Each row is a point on a tangle of strands that fork and nearly touch. The rows are in no order.
Two points are linked if the straight distance between their rows is under 51.4. Some points are linked to none.
Z922: [ -1 -19 -26   4   0   6  22 -24  -8  -8  14   2   6 -17   9 -16  27  29
  -4 -16 -23   4 -17]
Z672: [-25  13   2  30  -1   4 -26  30  23  22   9 -13  13 -25  11   3 -17  -8
   8  13  47  22 -10]
Z508: [ 16  -7 -17 -25 -10  -2  16 -19 -12   6 -30   6 -15   4   4 -12   7  -2
  -5  -2  -9 -11 -27]
Z924: [ -1  -8   8   1  23  -6   1  14  20  15  18  25  10 -19  -9 -19 -11  -1
 -22  15  27 -18 -26]
Z237: [ 40 -10  16 -24  -8   5  12  10  -8  19 -22   0  -3   7  -3  -5 -10  25
 -33  23  15  -8 -21]
Z134: [ 11   0   9   6 -17   5   0  21  -6  -3 -25 -14  11  -8  10  21  -6 -22
   0 -15  16  45  19]
Z885: [ 21 -12   8 -29 -22   2  13   3  -3  16  -9 -16   6   1  -1 -12  -5  25
 -18  10  19   7 -26]
Z195: [ 26 -14  19 -22  -2  -1   2  13  -4   9  -5 -13   2  -5 -12   9 -14   0
  -1  21  10  15   0]
Z289: [ -6   9 -12  34  -5  -8  -5   9  -7  -9 -19  -8  -6 -11  31   9   1 -10
   5 -16  13  21  34]
Z380: [ 39  -7  16 -20  14  -3   5   9  -3  15 -18  17  -7  -9  -3 -10 -15  14
 -22  24  11 -26 -14]
Z338: [  2  -6 -18   7  -8  -9   2   3   3   0  13 -22  17 -16  17 -13   1  29
   3  -3  25  11  -3]
Z549: [-29  17   5  27  25  -7 -21  19  13   2  30   6  -6   1 -17  -3  -3 -25
   2   5  -2 -12   8]
Z213: [ -8   3  11  14  12 -17  -4  38  -1   1  27  -9   7 -18 -13   3 -10 -32
  15  -3   5  19  24]
Z152: [  2  11  18   7  25  -2 -29   7  21  10   3  19  -1  -1  -5  -4 -16   3
 -10  37  26 -27 -14]
Z976: [ -8   0 -19  -1  10   2   5 -34 -11 -11  -7  15 -14  15  17   4   8   5
  -8  -4 -21 -13  30]
Z299: [  7  -4  -6  -1 -17 -13  11   2  10   2  12 -11   6  -7  23 -31   6  38
 -14   4  32   2  -7]
Z643: [ 14  -6   7 -13 -13  -1   0  13  -6   8 -11 -22   4  -8  -4  14 -10 -18
   7  -4  12  35   3]
Z962: [  0   1  -8  22  -9 -17  -1  26   7  16 -14  -6 -15 -12  21 -17 -18  -2
 -12   3  51   9   0]
Z734: [ 23   0  18 -13  28  -5   8  -7  -5  -1  -8  36   2  -3 -10 -17  -7  -4
  -8   4 -12 -31   7]
Z23: [ 21  -3 -19 -17 -17 -14  12   0 -12   8 -28  -8 -19  -3  18 -23   2   3
  -4   4  13   2 -22]
Z383: [ -8 -13  12 -30 -30  24  -2  -3  17   8  -1 -12  18   3 -18  23  -8  -6
  15   6   2   8 -31]
Z808: [ -5  17   2  12  17   3  -4   3 -17 -27  31   3   8  12 -20  -6   9  19
  11 -13 -34 -21  24]
Z882: [  8  12   9   3  17   5  -1 -23 -12 -22  15  17  17  15  -9  -3   6  17
   0 -16 -33 -24  25]
Z994: [  2  -1   3  15  -6   0  -3  12   7   2   6 -27  22 -14  12  21   1  15
   2  -4  29  30  24]
Z218: [-37   4 -25  44  17  -3  -6  16  19   2  17   1 -13 -22   6   0  15  -9
   1 -14  17   4   0]
Z918: [ 18 -13   7 -11  22 -13   7  -3  -2   5   2  18  -6 -12  -4 -10  -6 -13
 -15   5   7 -14   5]
Z395: [  8  -3  -9   1   3 -18   0  11 -10   2 -13  -8 -21  -6   2  -4  -4 -27
  12  -8   6   6  12]
Z704: [ 33  -3  31  -7  10  -8  -8  18   0  12  -9  -6 -14  -8  -9  13 -21  -5
  -6  38  11   8   8]
Z951: [ 25  13  21 -30  18  -7  11  -7 -12   2 -10  20   2  16 -18  -6  -1 -19
  -2   7 -30 -23   6]
Z946: [-21   5  -6   4   3  20  17  -1 -18 -22  22   0  -7  19 -22   1  22   2
   6 -28 -53  -3   4]
Z903: [  6   9   1  -7  11  -4  -3 -27 -11  -8 -11  17  -6  28   3   4  -5   1
 -10   5 -18 -25  38]
Z121: [  1 -12  -5   5  26 -13   4   5   9   9  11  32  -5 -20   0 -25   0  -6
 -20   2  18 -26  -9]
Z743: [-27  14  -5  36  18 -15  -8  22   2  -2  21   1 -16   6  -4   6  -5 -31
   3  -6   1  -7  30]
Z635: [  9   9  15 -14   0  18   4 -40   3  -7 -10  28  29  16 -13   6   1  17
  -9 -11 -29 -18   2]
Z766: [ 11   8  16 -10   9 -21  -2  14 -10   1 -10  -8 -16  10  -9   4 -11 -27
  10   6  -7   1  16]
Z730: [-26 -23 -18   2 -23  12  29 -24   2   1   2   4   1  -6  26   3  29  20
  -8 -14 -20  28 -34]
Z103: [-22  -1 -19  36  18 -10  -2  22   3  -6  20   1 -22 -16   5  -1  13 -14
   6 -16  -3  -5  24]
Z653: [ -7  -4  -6 -19 -24  23  12 -40  11   1 -22  19   1  10   7  -8   5  10
   1  -3 -14 -21 -43]
Z827: [-33 -22 -20   6 -29  24  17 -16  20  -2   2  -7   4  -6  20  18  20   7
   3 -22  -8  27 -29]
Z998: [  5  -9 -17   6  12   1  16 -31 -15 -15  -3  24   3 -12   2 -21  21  22
   1 -20 -36 -15 -17]
Z944: [ -3   0  -5   8   7 -19 -20  14  -1  -5  15 -12   0 -16  -7  -9  -5  -1
  25   6  13 -13   2]
Z790: [ 29   2  19  -6  27  -2 -14  11  10   9  -9  29  -1  -4   3 -13 -20  16
 -19  30  14 -36 -15]
Z49: [ 18  -4   1 -10  -4 -20  -2  20   5   7  -2   1  -5 -16  -1 -33 -12  17
  -8  16  26 -23 -29]
Z935: [ -3   7  20  19  10 -16 -15  23  -2   6   1  -7 -14  -7   4  11 -21 -20
   6  14  26   6  22]
Z285: [-15   5   4  16   0  -1 -25  22  25  19  17 -13  16 -15   0  -4 -17  12
   5  30  46   7 -15]
Z733: [-22  11  -4  -2 -14  13  -5 -15  -3  -8  -5  -8  -6  42  -2  25   3 -14
   6 -15 -25   3  12]
Z472: [-10  17 -15  24  -9  -3  -4  12 -20 -23 -17 -10 -10   4  22  12   7 -20
   9 -26 -13  28  29]
Z209: [-10  15  10  13  15   0 -37  13  20  13  20   3   5  -6 -10  -1 -18  -3
   5  38  31  -3 -16]
Z736: [-10  13   2   4   8  -2   8  13 -22 -24  31 -11   1  29 -29  -4   8   8
   9 -17 -45  -6  14]
Z574: [ 11   4  31   9  16 -13 -17  18   8   8  -1   6 -22  -2  -7   8 -25 -14
  -3  41  17  -5  13]
Z876: [ 21   6  36 -28  -1  -2  -1   4  -3  -2   2 -12   3  18 -25  14  -4 -15
  15  24 -21   9   4]
Z506: [  6   2  -6 -13  -7   5  -6 -26  -5  -8  -1 -13   7  13  -6   9   6   9
  10  -5 -11  -1   0]
Z132: [ -7   8  10  -9  -3  26  -3 -36   7  -9   9   6  23  26 -16  20   6  13
 -11 -14 -23 -10  14]
Z330: [-16 -23 -27  15  -7  11  20 -15  -8 -11  10 -11   1 -15  21   3  33  35
  -1 -16 -25  27 -18]
Z929: [  4  -1  21 -30 -13  14  -6  -9   2   1   2 -11  19  14 -26  19  -5 -10
  17  11 -15   7 -10]
Z346: [ -9  -4  -7  17  11 -11  -6  21  15  12   9  -3  -7 -19   4 -10  -8 -10
  -5   2  35   4  -8]
Z906: [  5  -6 -14 -10  13  -5  11 -24 -13 -10  -4  23  -3  -3  -2 -20  11  -3
   2 -12 -29 -21   0]
Z123: [-22  20 -12   8 -13   3   1   2 -13 -14 -12  -9  -9  28   9  20   8 -22
   5 -21 -24  18  27]
Z612: [-10  -8 -21 -16 -18  12  13 -35  -2  -3 -18  10 -11   7   7  -4  14  -6
   4 -12 -21  -1 -34]
Z599: [ -5 -10 -20  17   0   0   3   1   3 -11  14 -21  11 -18   9   3  16  18
  10 -17   4  12  13]
Z710: [ -1   3 -11  35 -12 -11  -1  16   6   7 -14 -11  -6 -15  37  -4  -5   2
  -7 -11  38  21  16]
Z331: [ 14  11  31 -24 -15   1  -5  14  -6   3 -22 -17 -11  20 -17  23 -11 -32
  14  19 -11  21   3]
Z106: [  1   4   4 -13 -13  27  11 -47  11  -3 -20  35  25   6  -4  -5   1  18
  -5 -14 -26 -24 -23]
Z8: [ 14  10   9 -25 -11   6  -8 -18  -3   8 -30  -5 -12  25  -2  20  -3  -6
   3   9  -1  -8  -5]
Z361: [ -3   1 -15  16  20   5   2 -26 -13 -20  13  20  -2   5   9  -5  18  25
  -5 -12 -26 -25  23]
Z514: [-19 -10 -14  -2 -11  24   6  -5  -2 -12  12 -18  15  -4 -11  17  19   8
  15 -27 -17  21   1]
Z482: [-12  -6 -12  -6 -14  17  -3 -26  -2 -15   7  -6  12   7  -7   7  19  15
  13 -19 -23   1 -13]
Z513: [  0  13  14 -10  -2   3  -8  -9 -11 -12   6 -16   8  32 -10  20   0   0
   8  -5 -22   4  22]
Z228: [-26 -16 -20   4  -3  19  13 -12 -12 -16  10   8 -18   4  -5  13  26  -3
   3 -28 -43  10   2]
Z145: [  2   0   9  13  28  -3 -10  -2  10  -5  26  18  11  -3  -7   0   3   4
  -5   0   2 -24  15]
Z978: [  9  -8 -16   0   1 -23   8  11  -9   9 -16   0 -23 -12   9 -21  -8 -14
  -2   3  20  -1  -5]
Z591: [ 14   0  12  -1   4 -12 -18  31   6  19  -4  -4 -15 -15  -2 -18 -24   2
  -3  38  29 -15 -29]
Z833: [-17  -8  -9  -7   0  24  15 -45   3  -2  -2  27   5  11   4  11  13   3
 -17 -16 -36  -7   4]
Z556: [ 13  -2 -14 -22   3  -5  12 -20 -13   6 -22  16 -14   8  -2 -10   8 -18
  -3  -5 -22 -12   3]
Z105: [-19 -15  -7 -19 -34  21   8 -13  19   2  -2 -10  10   2   2  12   6  -1
   7 -14   0  14 -34]
Z587: [ 18  18  22 -15  18 -23  -2   4 -12  -6   0   2  -8  19 -19  -4  -8 -19
  11  15 -25 -27  14]
Z381: [ 15  -7  -2 -18 -29  -4  21  -4  -4   7   1  -5   4   7  12 -34   9  40
 -20   1  14   0 -26]
Z858: [-13  14  29  26   8  -3 -23  31  12  13   9   2 -12 -15  -7   6 -27 -36
  16  25  22  20   7]
Z525: [  1  -5  -7  15 -13   9   4  11  -1  -2 -11 -20  22 -12  22  21   7  -3
  -3 -23  19  47  18]
Z67: [-20  -4 -21  33   5  -6  -3  25  13   8  15 -13   9 -30  12 -10   2   0
   6 -10  30   9  -2]
Z74: [ -6  -1  -5   3   0  -9   0  24  15  14  17  11   8 -14   1 -38  -7  11
 -15  15  38 -17 -35]
Z355: [ -5  16  20 -24 -19   9  -2  -1   2   4 -22  -7 -13  35 -13  29  -6 -32
   8   6 -12  -2  -1]
Z306: [ -7  -8 -18   2 -12   5  -5  16  -5 -10   9 -26  21 -17   0  10   9   5
  23 -19  -2  32  11]
Z257: [  4  -6  -1   5 -11  -2  -6  14  11   5  19 -25  26 -19   6   1  -6  29
   9  12  39  16   9]
Z161: [  4   9  -4 -20  -6   6  -3 -24 -13   2 -28   7 -13  34   6  15  -4  -7
 -12   7  -9 -13  20]

A fork is a point with three links, a tip a point with one. Leave the first point through the second and follow the links. Name the first fork or tip that comes.
Z733 / Z123 -> Z549
Z285 / Z209 -> Z338
Z556 / Z906 -> Z228
Z228 / Z946 -> Z508
Z338 / Z257 -> Z858
Z23 / Z978 -> Z591

Follow the links from the first point to the second, and from the first to the third. Name the last point that the two ways share.
Z736 / Z106 / Z395 -> Z508
Z195 / Z67 / Z790 -> Z338
Z635 / Z587 / Z361 -> Z508
Z346 / Z643 / Z380 -> Z338
